Each row is a point on a tangle of strands that fork and nearly touch. The rows are in no order.
Points whose rows are less than 10.8 apart are linked; no others are. Some points are linked to none.
J_530: -2.184	0.676	7.932	-1.042	1.492	-2.825	1.681	5.866	-0.086	-4.092	0.970	-2.553	3.395	7.053	-0.800	-0.308	-0.179	1.385	0.018	-1.317	-0.430	-1.828	2.279	0.318	-0.283	0.967	-0.710	1.352	5.967	0.389	-3.592	0.821	-2.224	-1.687
J_399: 1.112	-1.289	-0.785	-2.104	3.163	-2.383	1.891	-0.753	2.614	-1.486	-4.673	2.283	0.660	-1.466	-1.632	-8.478	1.908	-2.955	-1.679	-1.740	-2.357	1.251	-6.054	1.498	1.081	2.327	-1.125	-0.523	-1.905	0.689	-2.818	-0.800	-0.198	-0.704
J_63: -4.405	-2.226	-0.217	2.436	-2.674	0.757	1.115	-0.714	4.219	-0.500	2.977	-3.030	-1.851	3.351	1.651	0.253	2.089	-1.507	4.228	3.086	-1.347	-1.818	1.684	-3.217	1.437	0.626	-2.751	-0.733	3.767	0.724	3.192	0.814	-2.607	-4.017
J_919: 1.679	3.854	-1.887	1.056	-1.397	3.026	-1.241	-2.003	-3.518	1.041	0.808	1.638	0.733	-1.505	0.675	4.223	-1.909	3.438	-1.692	-1.721	1.775	-0.697	-0.103	0.925	-0.474	-2.102	3.132	1.731	-2.192	0.301	-1.248	2.281	-0.325	1.735
J_616: 0.330	-1.310	0.429	1.290	-1.070	0.746	0.676	0.007	1.651	4.058	0.190	-2.006	-1.564	-1.758	-1.433	2.643	-5.136	-2.767	1.365	0.084	0.773	0.947	0.193	1.246	-0.217	0.593	1.719	0.753	-4.515	-0.321	3.558	-0.465	-1.623	0.208
J_307: -0.293	0.745	1.812	-2.552	2.391	-5.463	0.473	2.839	-3.142	-4.833	2.616	3.544	5.121	6.018	3.125	1.145	-0.431	1.901	-1.280	-0.737	1.117	0.103	-1.119	-0.166	-0.347	0.042	-2.415	2.962	6.592	-3.460	-3.225	-0.457	1.938	0.081
J_981: -1.222	0.102	-2.608	1.794	-0.262	3.707	-2.151	-3.668	2.631	4.368	0.227	0.169	-4.037	-6.371	-0.015	0.603	0.269	-3.692	0.329	1.780	1.532	2.480	-1.671	2.357	-1.690	-2.166	0.467	-1.294	-3.012	-1.609	-0.753	2.051	1.045	0.231
J_459: 0.907	-1.530	0.419	0.004	4.960	-2.789	-1.609	0.897	2.149	0.096	-0.174	4.313	-0.027	-2.175	-2.054	1.773	-2.920	-2.552	-1.296	0.136	2.960	2.797	-2.697	3.546	-2.162	0.656	-0.508	2.312	1.720	-5.019	-2.943	2.410	0.341	-1.146
J_970: 2.578	-1.194	3.588	1.700	1.181	1.412	-1.678	1.466	2.907	-1.819	-0.673	-2.879	-0.991	1.362	0.450	-0.514	1.365	0.620	-0.485	0.397	1.810	-1.509	4.430	-2.136	-0.881	0.461	3.225	-1.665	3.075	0.534	0.194	0.697	-1.582	-0.936
J_614: 2.849	0.269	2.174	-0.986	-0.263	-3.768	0.500	1.372	-1.806	-2.469	1.984	-0.941	1.376	1.686	2.524	0.176	-0.253	0.789	0.539	0.458	-2.700	-2.871	3.668	-3.520	4.152	2.905	-1.659	-1.443	-1.315	0.449	3.347	-4.548	1.399	-1.280
J_787: -1.069	2.302	2.577	1.586	-2.285	0.079	0.104	-0.344	-0.370	-4.445	2.409	-2.411	-1.369	5.407	0.614	2.607	1.322	4.705	2.420	2.002	-0.668	-4.186	6.483	-0.249	0.269	-1.871	0.852	-0.579	5.422	0.782	0.440	-0.193	-1.341	-1.306
J_907: -0.963	3.128	-0.226	0.718	-1.626	0.397	-1.635	-2.685	-2.882	-3.896	1.655	0.809	-2.099	2.713	-0.422	2.441	2.918	4.884	0.881	2.603	0.320	-3.501	3.604	0.056	-0.512	-2.787	0.409	-0.864	4.832	0.304	-0.354	-0.080	1.040	1.356
J_756: -0.869	-3.269	-1.374	-0.390	3.147	-2.749	2.017	0.701	2.723	-0.480	-1.608	1.691	-0.254	0.116	0.152	-6.406	0.703	-3.470	1.338	-0.163	-1.853	1.784	-4.686	-1.372	0.108	2.532	-3.178	-1.487	1.079	0.449	-0.914	-0.775	-1.243	-3.258
J_468: 3.874	-0.695	-0.136	1.432	-0.686	4.722	-2.436	0.055	2.504	4.219	-2.111	-1.247	-1.094	-6.944	4.671	-1.053	0.391	-2.415	-0.858	-0.636	4.514	1.646	1.509	-3.952	-1.603	0.023	3.358	-0.839	-3.044	1.552	2.069	2.109	-0.983	0.933
J_781: 2.126	-1.865	5.270	0.873	1.380	1.405	-0.753	3.797	4.219	-2.625	-2.667	-2.770	0.933	1.964	0.870	-3.561	2.714	-0.929	-1.214	-1.246	2.723	-1.966	2.305	-4.906	-0.727	1.332	2.170	-1.381	3.649	1.530	-2.037	1.988	-3.502	-2.690
J_651: -4.964	1.707	-2.559	0.371	0.945	-0.439	-1.904	-4.124	-1.240	-3.154	3.663	2.605	-3.601	1.550	-0.619	3.979	0.409	1.116	1.690	3.613	-0.142	-1.857	-0.086	4.138	-2.475	-3.194	-3.370	-0.454	7.044	-2.982	-1.899	-0.715	0.752	-0.073
J_132: 2.673	1.100	-0.889	-1.791	3.643	0.651	-2.236	-0.802	1.933	0.676	-0.941	5.477	0.450	-6.632	3.843	-1.455	1.464	-0.076	-4.165	-1.386	3.304	1.036	-4.186	-0.984	-0.776	0.129	0.339	0.026	0.937	-3.340	-3.896	3.802	0.005	-1.943
J_992: 1.960	1.498	-0.288	0.904	-1.387	-0.190	-5.184	-1.165	-1.039	-2.484	2.638	-2.819	-2.245	-1.161	3.105	0.158	4.947	0.893	-0.806	2.059	-1.618	0.169	5.959	-0.293	-0.301	-0.177	2.666	-5.381	-1.058	-0.134	3.523	-5.750	3.888	3.594
J_823: -2.051	-1.914	1.428	0.103	1.090	-2.079	2.476	3.205	1.277	-0.091	1.023	0.101	1.863	3.682	-1.353	0.040	-1.181	-0.511	1.868	-0.253	-0.387	-0.615	-1.484	-0.612	0.874	1.550	-2.151	1.968	2.419	-0.568	0.046	1.370	-1.955	-2.410
J_159: -0.058	-3.330	2.316	-1.603	4.717	-2.107	-0.251	2.264	3.479	0.086	-2.033	1.545	-0.269	-0.318	-1.401	-0.803	-2.458	-4.052	-0.737	-0.230	2.773	2.849	-2.019	0.868	-2.550	2.257	-1.186	0.988	3.559	-2.924	-2.551	2.374	-2.103	-2.344
J_985: 3.367	-1.134	1.978	-0.513	3.346	0.531	1.218	-0.430	3.698	-0.082	-6.015	0.382	0.637	-3.176	-1.192	-7.456	2.084	-1.600	-2.655	-2.562	1.398	2.699	-3.364	0.075	0.270	1.040	0.829	-0.426	-0.290	0.712	-3.324	2.455	-1.148	-1.108
J_58: -0.812	0.229	-3.959	1.978	-3.547	4.773	0.898	-3.504	-1.350	5.258	-0.057	-1.254	0.054	-4.080	-1.945	1.334	-1.157	-2.436	0.760	-1.265	-1.158	0.979	-3.188	3.820	-0.487	-1.792	0.355	0.388	-7.338	2.550	0.879	0.380	-0.481	2.643
J_935: 0.439	1.098	0.180	-3.753	1.388	-4.964	2.476	2.928	-4.406	1.173	-0.581	2.649	6.272	2.230	-1.777	0.965	-3.982	1.058	-2.404	-2.291	-0.120	1.545	-3.459	-0.520	2.298	1.990	-0.160	4.054	-3.330	-2.109	0.611	-1.621	0.562	1.353
J_816: 1.514	2.876	-2.387	1.232	-0.347	2.022	-3.702	-2.785	1.357	-1.093	0.303	1.231	-2.098	-3.334	2.044	-0.295	4.983	1.295	-1.292	1.413	2.057	-0.795	2.421	-0.509	0.027	-2.284	2.079	-2.704	2.310	-1.089	-0.179	1.878	0.273	1.040
J_164: -2.003	-3.631	0.922	-1.829	4.445	-3.280	2.140	2.974	4.541	-0.092	-2.716	2.066	1.519	1.595	-0.534	-4.521	-0.627	-4.917	0.796	-0.929	-0.041	2.933	-5.139	-0.894	-1.335	2.575	-2.697	0.871	2.292	-0.811	-2.853	2.132	-1.304	-3.548
J_715: 1.701	-0.674	-0.422	-0.223	-0.190	1.235	-4.143	0.183	-0.808	2.325	1.594	-1.124	-3.846	-6.815	1.805	-0.668	-0.614	-2.343	-1.805	0.007	-1.718	2.204	-0.257	0.649	-1.023	0.988	1.270	-3.867	-5.060	-1.052	3.317	-3.199	3.055	2.513
J_374: 1.962	-1.528	-1.876	4.303	-4.646	4.772	0.491	-1.080	1.169	2.568	-2.155	-4.557	0.263	-2.404	0.622	-0.968	0.881	-1.705	0.716	-0.660	0.504	1.194	3.579	-0.380	-0.170	-0.864	3.566	-1.547	-5.481	3.089	3.754	0.165	0.488	2.094
J_678: -0.784	-0.079	-2.793	0.235	0.397	1.353	1.018	1.460	1.394	1.527	-1.203	2.829	2.754	0.646	-1.034	0.483	-0.782	-0.174	-0.738	-2.481	3.709	1.284	-4.510	0.282	-0.567	-0.731	-1.285	3.737	1.295	-0.811	-3.433	5.223	-2.097	-2.108
J_389: 2.121	-1.066	0.752	0.846	-0.146	-0.564	-5.648	-0.270	2.903	-2.887	1.174	-2.948	-4.144	-2.543	4.294	-1.893	4.223	-2.009	-1.823	3.655	1.317	1.330	6.054	-1.744	-0.977	-0.184	2.199	-5.195	1.950	-1.943	1.906	-4.140	2.654	1.111
J_590: 0.110	-0.030	-1.565	-1.663	2.663	-2.801	-3.478	-0.065	-1.286	-3.670	2.820	4.108	-0.201	-0.360	5.089	0.316	1.748	0.033	-1.732	2.388	-0.060	-1.758	-1.854	-1.693	-0.051	-0.921	-3.211	-1.779	6.984	-3.178	-2.645	-1.435	0.187	-1.334
J_980: 2.677	2.761	0.085	1.430	-3.271	2.627	0.721	-1.391	-1.344	0.855	-0.813	-1.296	0.208	-0.457	-1.700	5.098	-2.778	3.645	-0.504	-0.860	1.613	0.302	4.066	1.738	-0.197	-1.272	5.639	1.830	-3.377	0.347	1.309	1.660	-2.043	2.030
J_773: 2.719	0.705	0.765	0.780	2.956	1.498	-4.703	-1.739	3.003	-2.861	-1.114	1.029	-1.660	-2.405	3.621	-2.575	5.390	0.463	-3.236	1.838	2.934	-0.064	2.822	-1.832	-1.070	-1.962	1.104	-3.752	5.030	-1.676	-2.923	1.287	-0.697	-0.657
J_366: -1.938	0.486	3.308	1.415	-1.281	1.246	1.959	0.700	1.452	-2.771	-2.867	-3.532	-0.377	5.697	-4.539	-2.358	4.512	3.295	1.833	-0.970	-1.149	-2.516	2.360	2.504	-0.799	-1.467	0.855	-0.670	3.592	3.612	-2.185	1.511	-1.248	1.347
J_269: 2.110	-0.786	1.388	1.032	0.458	-0.924	1.645	-1.067	1.085	0.152	-3.533	-2.395	-0.650	0.052	-4.661	-3.054	0.823	-0.870	-0.288	-0.024	-2.521	1.295	2.544	3.451	-0.269	0.300	2.177	-2.324	-4.104	0.295	0.498	-3.028	1.439	2.500
J_831: 2.174	1.855	1.687	-0.801	1.821	-1.763	0.308	-3.043	-2.472	-5.276	-2.035	0.354	0.300	3.821	-0.991	-4.371	4.421	3.714	-1.462	-0.726	-1.805	-2.307	1.389	1.567	0.344	-1.623	-0.075	-1.999	3.700	1.151	-4.995	-1.959	1.053	2.562
J_195: -2.059	0.654	0.862	2.910	-1.669	1.377	1.728	-2.775	0.743	-2.140	-0.436	-2.555	-2.900	3.722	-5.414	-0.864	3.029	1.666	2.890	0.974	-2.797	-0.983	3.051	5.310	-1.146	-2.111	0.237	-2.064	1.011	1.198	-0.283	-0.837	1.265	1.628
J_956: 0.757	0.667	2.257	1.791	-1.864	1.124	2.746	0.947	1.815	1.673	-0.590	-3.016	-0.347	1.558	-2.338	3.477	-4.256	1.086	1.129	-0.568	0.439	1.002	3.917	1.646	-0.089	0.287	3.795	2.089	-2.045	0.670	3.067	1.581	-2.670	-0.040
J_936: -4.431	1.694	4.928	-0.313	0.063	-0.887	2.247	0.255	-2.067	-3.898	-0.738	-1.054	-0.019	7.577	-4.244	-1.336	2.041	4.567	2.246	-1.656	-1.049	-2.673	2.436	2.376	-0.710	-2.261	-0.542	0.310	4.553	2.044	-4.178	0.875	-0.012	0.609
J_553: -0.433	1.377	-1.839	-0.591	-0.845	2.828	-5.953	-0.155	-0.998	2.996	4.408	-0.007	-3.532	-6.108	3.326	5.904	-2.467	-0.462	-0.662	2.197	1.507	0.046	0.546	-1.300	-0.959	-1.020	1.915	-1.328	-0.548	-2.596	2.493	0.160	-0.988	-0.553
J_928: 4.280	0.655	1.028	-0.678	3.642	1.955	-3.849	-0.059	2.745	-1.677	-3.396	1.938	-0.442	-5.459	4.097	-3.788	4.159	0.308	-3.760	-0.085	3.785	0.929	-1.316	-2.893	-1.178	0.310	1.333	-1.558	2.498	-1.267	-3.493	2.969	-0.209	-1.478
J_615: 0.941	-2.135	2.267	-0.309	0.318	-1.793	-2.540	2.357	2.331	0.069	2.123	-1.339	-1.846	-1.803	2.721	2.658	-3.067	-2.087	1.251	2.890	0.571	-1.345	3.176	-4.617	-0.180	2.747	0.091	-0.695	1.086	-1.594	5.439	-1.345	-0.507	-2.376
J_52: 0.150	-0.580	1.809	-1.974	4.613	-4.630	-1.538	2.491	-0.139	-4.146	2.404	4.096	1.993	3.745	4.220	1.591	-1.113	-0.082	-2.063	0.365	1.287	-0.739	-1.340	-0.088	-1.905	-0.392	-2.197	0.266	8.255	-4.020	-3.646	0.488	0.626	-1.603
J_151: -2.008	0.451	1.691	0.608	-1.650	-1.319	4.568	-0.589	-0.286	-0.816	-1.966	-2.261	2.062	5.457	-5.287	-2.207	0.489	2.150	1.860	-1.581	-3.424	-1.212	1.808	1.065	3.565	0.968	-0.317	1.184	-1.551	2.452	0.974	-1.735	-0.082	0.152
J_692: 0.163	1.107	-4.984	-1.460	2.073	0.655	-0.653	0.385	0.021	2.258	-0.325	5.250	3.390	-2.810	2.385	1.770	-1.334	-0.123	-2.855	-1.510	3.922	1.546	-5.555	-0.777	-0.777	-0.946	-1.262	2.733	0.170	-2.312	-4.429	4.430	0.189	-2.153
J_12: -0.436	3.153	-0.531	-3.191	-1.101	-0.807	-0.807	-1.139	-9.030	0.184	2.595	3.084	-1.477	-0.412	-1.642	5.532	-2.496	5.091	-0.834	-0.405	-2.641	-0.303	-0.321	2.911	-0.572	-0.853	0.091	1.935	-3.192	-0.685	1.183	-1.581	3.943	3.529
J_840: -4.443	-0.979	1.657	-1.408	0.130	-3.648	4.038	5.484	-0.770	0.500	0.150	0.817	6.242	5.282	-2.228	-0.060	-1.499	-0.223	1.320	-2.082	-0.371	0.842	-2.219	0.424	1.272	1.720	-1.846	4.825	2.278	-0.257	-1.081	1.285	-1.323	-1.725
J_532: 1.711	-0.486	0.145	-2.111	3.382	-0.465	1.059	0.518	2.294	3.789	-4.134	2.860	3.455	-2.423	-3.828	-1.389	-3.873	-1.865	-2.551	-2.802	2.064	3.785	-4.191	2.341	-0.506	0.461	0.789	3.205	-3.490	-1.106	-2.865	3.023	-1.818	0.648
J_170: 1.892	-1.514	-0.484	-2.573	1.597	-3.914	0.716	2.855	-2.089	0.697	-0.314	2.219	3.792	-1.566	2.303	-0.371	-2.690	-0.427	-1.062	-1.175	-0.639	0.673	-3.447	-3.905	1.490	3.257	-1.138	1.133	-2.181	-0.973	1.118	-1.232	0.500	-0.626
J_904: 1.134	-1.472	2.042	-0.196	-0.634	-3.695	1.129	3.398	-0.416	-0.143	2.060	-2.576	0.163	0.458	3.800	0.125	-1.685	-1.113	1.541	1.868	-0.718	-1.484	3.157	-4.474	3.565	4.186	-2.802	-0.217	-0.848	-0.238	4.500	-2.857	-0.563	-4.053
J_730: 0.308	2.053	-0.617	0.728	-1.737	-0.070	-3.173	-1.897	-2.513	-2.423	3.249	-0.756	-2.877	1.268	2.276	2.363	3.940	3.485	-0.021	2.639	-1.830	-1.856	4.309	-1.383	0.721	-1.429	0.649	-4.012	2.713	-0.342	2.062	-3.804	2.353	2.472
J_321: 0.351	-0.587	-2.082	-0.422	1.655	1.045	-1.087	-2.450	0.930	4.595	-1.273	2.283	-1.172	-5.798	-0.908	-1.666	-1.391	-4.201	-1.364	-0.878	0.342	3.498	-5.038	3.190	-0.700	-1.033	-0.804	-0.838	-4.752	-0.939	-0.869	0.514	0.298	0.033
J_23: -0.223	-0.371	-0.065	0.879	-2.380	1.231	-4.190	0.710	0.765	2.174	4.125	-2.546	-4.223	-3.530	2.869	5.208	-2.637	-2.086	0.981	3.418	0.875	0.101	3.474	-1.720	-0.667	0.570	2.735	-2.258	-1.259	-2.224	6.466	-2.041	-0.304	-0.350
J_239: 0.983	0.015	1.631	-0.179	0.858	-1.672	2.911	0.984	0.883	1.277	-3.681	-1.662	2.429	1.922	-5.645	-3.597	-0.665	0.424	-0.031	-1.766	-1.663	1.138	-0.578	1.543	1.914	1.180	1.381	0.253	-3.075	2.116	-0.020	-0.342	-1.180	1.316
J_576: 0.888	-0.452	5.458	-2.371	2.720	-3.683	2.231	4.315	-0.370	-3.815	-1.726	-1.193	4.225	6.447	-1.136	-4.294	1.687	1.379	-1.654	-1.858	-1.395	-1.616	-0.062	-1.163	1.965	1.463	0.101	-0.084	3.145	0.209	-2.821	-1.595	-0.954	-1.171
J_764: -3.903	0.603	-1.119	1.911	-2.063	-0.546	-0.320	-0.875	1.434	-1.042	5.247	-0.327	-2.444	2.350	3.307	4.085	0.019	0.377	2.584	4.187	-0.406	-2.168	2.625	-2.827	1.077	-0.788	-2.174	-0.294	5.723	-0.690	2.872	-0.062	-1.442	-3.447
J_416: -2.700	-1.357	3.178	-3.247	1.334	-5.835	4.510	4.372	-1.629	-0.249	-1.202	0.315	6.453	6.339	-4.997	-1.784	-2.248	1.200	0.151	-2.293	-2.971	0.547	-0.221	1.833	3.863	2.600	-1.253	4.137	-0.036	-0.363	0.015	-2.329	-0.330	-0.029
J_384: -0.190	-3.472	2.692	-1.656	0.076	-1.031	4.219	2.014	2.261	3.079	-3.510	-2.363	3.698	1.295	-4.114	-4.028	-2.441	-3.362	0.008	-2.028	-1.373	2.294	-1.918	-1.368	2.771	2.406	0.283	1.074	-5.225	3.141	1.787	-2.443	-1.936	-0.045
J_870: -2.620	2.172	2.117	-2.012	0.707	-2.375	2.122	-0.246	-4.818	-5.416	-0.112	2.334	1.192	6.866	-2.113	1.556	0.679	4.689	0.877	-0.264	-0.218	-2.563	1.059	2.694	-1.491	-2.433	-2.538	2.257	5.791	0.916	-5.299	0.688	1.405	1.313
J_661: 0.453	-3.118	2.073	0.593	-2.011	1.037	1.585	1.738	3.227	3.835	-0.616	-4.569	-1.431	-1.651	1.116	0.927	-4.968	-4.782	2.484	0.826	0.193	0.962	3.087	-2.259	-0.185	2.492	0.732	0.469	-5.285	2.015	6.420	-1.894	-0.157	-1.735
J_487: -2.304	-1.463	-3.786	-1.094	0.165	-0.401	3.256	2.196	0.731	3.525	-0.606	2.316	5.617	1.303	-1.766	1.607	-3.088	-1.102	0.153	-2.623	1.591	2.599	-6.022	-1.080	0.185	-0.414	-1.867	5.238	-1.927	1.321	-0.640	3.356	-1.066	-0.338
J_481: 1.237	2.125	2.127	-0.264	0.536	-2.348	-1.301	-2.857	-3.471	-3.024	0.526	1.293	-3.074	0.901	-3.441	1.247	0.382	3.259	-0.442	0.354	-2.194	-1.697	3.120	3.580	-0.862	-0.020	1.565	-1.179	-1.433	-1.299	0.537	-3.422	2.908	4.005
J_403: -0.504	1.585	-3.439	-0.937	-3.050	4.625	-1.301	-1.864	-4.390	5.464	2.642	-1.196	-0.485	-4.461	0.985	4.024	-4.479	-0.430	-0.925	-2.756	-1.709	-0.003	-3.762	3.015	-1.021	-2.311	0.877	1.753	-6.933	1.125	0.591	0.944	0.595	2.517
J_601: 0.656	-1.690	-2.025	2.174	-3.510	5.622	-0.439	-3.070	0.429	5.957	-1.022	-3.577	-0.914	-6.157	1.321	-1.150	-0.004	-4.407	0.528	-1.291	-0.870	2.878	0.143	1.637	-1.332	-1.940	2.469	-1.708	-8.191	2.807	2.386	0.005	2.118	2.886
J_712: 2.887	1.730	2.218	0.565	-0.677	-0.619	-0.658	-2.839	-1.047	-2.219	-2.466	-1.483	-2.296	0.554	-4.683	-3.253	3.341	2.523	-0.656	-0.336	-2.017	0.976	4.329	5.737	-0.996	-0.570	3.080	-2.346	-3.245	0.522	-0.953	-3.206	3.920	6.142
J_19: 0.910	-0.737	-0.016	3.462	-3.910	1.284	1.919	0.026	1.586	-0.007	-0.304	-5.251	-1.068	1.007	0.469	-0.718	3.039	-0.716	1.383	0.850	-1.630	-0.439	5.598	-0.654	1.009	0.573	1.294	-2.750	-2.490	2.378	5.362	-2.586	1.477	0.805
J_588: 2.475	-1.357	1.840	1.999	1.623	0.098	-3.783	0.150	2.991	-0.875	-0.502	-2.545	-3.073	-2.764	1.070	-1.163	1.847	-2.867	-0.019	2.316	2.069	1.710	4.452	-0.304	-0.838	0.450	2.759	-3.196	0.506	-1.251	1.817	-0.935	0.591	0.945
J_929: -3.344	-2.519	-5.146	2.228	-1.017	1.600	0.832	-3.612	1.764	1.719	0.936	1.046	-2.151	-0.084	-2.149	-1.641	1.651	-2.228	2.588	1.544	-1.604	0.416	-4.157	2.668	-0.416	-0.611	-3.218	-0.977	-0.359	0.602	-1.237	-0.213	-0.690	-0.799
J_852: -2.567	-1.861	1.660	1.205	1.185	0.678	1.003	2.139	3.496	-1.374	0.947	-1.106	-0.177	3.371	-2.085	-0.934	1.973	-1.591	1.852	-0.200	-0.220	-1.599	-1.470	0.245	-1.016	0.153	-1.725	-0.712	5.031	0.674	-2.187	2.592	-2.570	-3.244
J_360: 1.163	-1.369	-2.282	-1.305	0.217	2.706	-0.514	-0.656	0.678	5.362	-2.807	0.926	0.499	-7.206	3.285	-2.754	-3.836	-4.903	-1.078	-1.698	2.293	2.318	-5.988	-1.905	-0.764	-0.533	-0.697	0.510	-5.627	1.600	-1.530	1.520	0.112	0.411
J_115: -4.029	0.142	0.266	-1.456	2.099	-2.851	2.293	1.544	-2.911	-3.276	0.922	2.957	3.919	6.388	-0.971	0.375	0.740	2.799	0.303	-1.359	-0.413	-1.537	-2.182	2.310	-1.450	-1.162	-4.099	3.103	6.358	-0.739	-3.984	0.753	0.534	-0.255
J_937: -0.705	3.488	-2.962	-0.647	-2.362	1.712	1.699	-4.039	-6.496	-3.741	-0.910	1.456	-1.297	2.143	-2.581	1.971	3.342	7.631	0.424	-0.370	-0.857	-2.272	1.322	0.665	-0.463	-2.762	-0.593	1.765	-1.041	3.423	-2.562	0.288	2.621	4.074
J_41: -0.331	2.172	-5.188	1.395	-1.731	5.363	-4.056	-4.273	-0.747	4.071	1.921	1.380	-3.656	-6.619	1.219	1.348	2.291	-0.332	-0.667	1.037	-0.470	1.441	-2.249	3.075	-1.184	-3.245	0.981	-2.183	-3.240	-0.479	-0.387	0.792	2.797	2.040
J_906: 2.051	-1.190	-2.473	-3.621	1.612	-2.729	-1.738	1.806	-1.845	-1.461	0.389	3.810	1.540	-2.900	5.595	-1.835	0.923	-0.316	-1.664	-0.090	-0.984	0.198	-5.024	-4.221	1.663	1.725	-2.230	-1.162	0.470	-1.461	0.057	-2.778	1.354	-1.846
J_81: -0.445	0.056	-4.884	-2.687	1.896	-3.294	-1.388	1.087	-1.607	-1.496	2.668	5.373	1.869	0.145	6.231	0.444	0.617	-0.858	-0.765	0.809	-0.648	-0.306	-5.651	-2.416	-0.222	1.496	-3.868	-0.369	4.521	-3.045	-0.987	-0.460	0.720	-2.080
J_545: 1.021	-3.112	1.932	-1.305	0.267	-0.913	2.228	1.615	1.912	4.079	-3.685	-2.175	0.113	-2.410	0.015	-2.935	-4.956	-4.625	1.353	-1.592	-0.522	2.366	-1.033	-3.197	-0.034	3.191	-1.163	0.806	-6.791	2.873	3.164	-2.598	-0.424	-0.608
J_941: -3.448	0.702	-2.299	3.515	-1.491	2.478	2.239	-3.578	1.897	1.183	0.245	-0.884	-3.718	-0.443	-5.295	0.769	1.321	-0.929	3.308	1.653	-1.748	-0.285	0.286	5.013	-1.082	-0.586	-0.922	-1.027	-1.486	0.285	0.229	0.504	0.590	0.953
J_557: -1.516	-0.175	-4.763	-0.425	-3.293	2.881	2.693	-1.099	-1.615	3.662	0.596	1.167	3.445	0.409	-0.437	2.221	-3.342	0.205	-0.071	-2.880	0.521	-0.422	-4.938	-0.358	1.627	-0.781	-0.846	3.641	-3.346	2.206	0.576	2.311	-1.943	-0.192
J_375: -1.191	-0.434	0.824	-1.426	3.647	-3.718	-3.107	1.286	-1.026	-0.373	3.305	4.071	-1.931	-0.930	-1.172	5.680	-3.576	-1.332	0.162	2.432	0.717	1.361	-0.811	4.317	-3.291	-0.284	-0.771	1.367	3.421	-5.951	-1.188	0.160	1.668	-0.519
J_8: 3.729	-2.128	1.667	0.609	2.165	1.117	0.542	2.533	3.930	0.214	-5.055	-1.443	1.675	-1.202	0.043	-5.533	1.935	-2.141	-1.705	-0.957	2.626	0.621	-0.455	-3.962	-0.338	1.122	1.502	-0.116	0.486	1.865	-1.829	2.678	-2.554	-2.241
J_248: 2.456	-2.316	-0.645	-0.134	-0.198	4.108	-1.720	-0.938	1.660	5.452	-2.653	-1.544	-1.101	-6.015	3.436	-1.350	-3.843	-4.992	-0.271	-0.754	3.348	2.074	-1.361	-3.694	-1.996	-0.147	1.155	0.073	-4.869	1.703	0.124	2.197	-1.282	-0.159
J_931: -1.033	1.516	1.471	0.902	-3.724	0.011	4.876	-0.286	-1.644	-3.264	0.367	-3.148	0.719	6.520	-1.604	-1.479	3.269	4.475	2.598	-0.515	-3.385	-3.631	4.142	-0.562	3.671	0.816	-1.077	-0.166	1.381	4.330	1.430	-1.400	0.096	-0.699
J_293: -1.553	-2.292	-3.835	2.660	-2.087	3.044	2.911	-2.692	2.360	3.362	-2.098	-0.639	0.570	-1.003	-1.731	-5.017	1.940	-2.028	1.808	-1.224	-1.807	0.320	-3.073	-0.064	0.948	-1.562	-0.504	-0.903	-3.143	3.456	-0.108	0.127	-2.069	-0.401
J_863: 0.772	2.469	0.120	-2.718	1.522	-3.534	-0.895	-0.663	-5.608	-2.872	2.060	2.762	-0.350	1.462	-0.975	3.695	-1.461	4.176	-0.563	0.258	-2.054	-2.052	0.033	1.654	-0.252	0.797	-1.077	1.242	0.677	-1.746	-0.360	-2.614	2.657	2.944
J_660: -2.358	-1.355	-4.386	2.220	-4.332	3.066	3.586	-1.036	1.101	3.030	-1.157	-0.041	1.536	0.649	-0.331	-1.411	-0.328	-1.157	1.915	-1.943	-0.023	-0.718	-3.988	-2.405	2.257	0.109	-1.408	1.172	-2.981	3.034	0.645	1.673	-2.842	-0.961
J_922: -2.735	-1.397	0.083	3.503	-4.430	1.001	3.316	-0.334	3.677	-0.086	2.401	-5.397	-1.205	2.612	1.440	-1.002	2.564	-2.811	3.755	3.229	-1.870	-1.218	5.332	-3.066	2.569	1.241	-1.336	-1.746	-0.014	2.710	4.805	-1.436	-0.244	-3.247
J_90: 2.673	-0.824	2.939	-2.016	1.690	-4.728	1.831	3.269	-0.312	-3.801	0.949	-1.808	3.580	3.639	2.527	-3.667	1.574	1.571	-1.142	0.047	-1.836	-2.641	0.575	-4.261	3.633	2.441	-2.951	-1.237	1.722	0.798	0.269	-3.447	0.012	-2.216
J_963: 0.939	3.343	-3.838	1.348	-2.677	5.863	-5.490	-3.560	-0.753	1.912	1.497	-0.064	-4.310	-6.945	2.450	1.162	3.901	1.677	-1.657	0.800	1.807	0.912	1.676	0.764	-1.099	-4.130	3.183	-2.492	-1.119	-0.369	0.301	1.571	2.253	2.969
J_210: -3.249	1.704	1.381	1.491	-3.165	0.058	2.743	0.403	-0.910	-3.032	3.850	-2.976	-2.163	4.667	1.135	5.521	-0.828	3.227	3.845	2.676	-1.610	-2.862	5.221	0.071	1.929	0.683	-0.423	1.095	3.777	-0.679	2.794	0.499	-1.274	-2.970
J_259: -0.179	1.082	2.154	-3.582	-0.034	-5.194	3.731	2.395	-4.445	-1.083	-0.751	0.706	4.612	4.113	-3.389	1.418	-3.072	3.604	-1.281	-1.375	-2.315	-0.569	0.782	0.153	3.356	2.508	-0.264	3.946	-1.986	0.326	1.070	-2.397	0.394	1.438
J_190: -1.502	3.346	-2.280	-1.444	-2.142	2.751	-1.170	-1.410	-7.871	2.641	3.348	1.695	-2.407	-2.152	-1.314	6.607	-3.831	3.064	0.183	-0.299	-2.225	0.300	-2.934	4.275	-0.870	-2.115	0.066	2.389	-4.348	-0.515	1.176	-0.361	1.942	3.203
J_457: -0.528	0.462	-0.108	0.216	1.113	0.013	-3.786	-0.776	-0.361	1.023	2.308	2.223	-3.610	-3.821	-0.804	4.839	-2.259	-1.253	-0.117	2.195	1.418	0.450	0.219	2.532	-2.200	-0.331	0.602	-0.473	0.611	-4.168	0.873	0.821	1.709	0.494
J_316: -0.164	4.998	-4.973	0.161	-3.215	2.692	-0.375	-2.527	-6.033	-1.038	1.342	2.599	-0.185	1.374	0.360	4.868	-0.634	5.838	-0.349	-0.605	0.872	-1.833	-1.041	-0.115	-0.126	-2.146	-0.456	2.363	-0.439	1.157	-0.384	1.346	0.538	2.594
J_684: 2.784	-0.622	-0.511	2.408	-0.408	4.804	-2.738	-0.060	3.399	1.707	-0.623	-0.537	-1.072	-3.912	3.567	0.732	0.516	-0.896	-1.882	0.929	5.198	0.184	0.994	-6.066	-1.052	-0.936	2.778	-0.308	1.118	0.915	0.844	3.559	-2.166	-0.742

A fork is a point with three links, a tip a point with one. Leave the first point through the second and follow the links. Name the first fork or tip that comes.
J_81, J_906 => J_852
J_773, J_816 => J_684
J_316, J_919 => J_239
J_992, J_389 => J_530
J_384, J_545 => J_937

Name the points in between on the shortest way along the links from the first point to the second, in order.
J_63, J_553 => J_764, J_210, J_787, J_907, J_730, J_992, J_389, J_588, J_970, J_781, J_8, J_985, J_399, J_756, J_164, J_159, J_459, J_375, J_457
J_210, J_384 => J_764, J_63, J_922, J_19, J_374, J_601, J_58, J_403, J_190, J_12, J_863, J_481, J_712, J_269, J_239
J_416, J_936 => J_259, J_935, J_170, J_906, J_81, J_590, J_52, J_307, J_115, J_870
J_468, J_366 => J_248, J_360, J_321, J_981, J_41, J_963, J_816, J_773, J_928, J_132, J_692, J_678, J_487, J_557, J_660, J_293, J_929, J_941, J_195
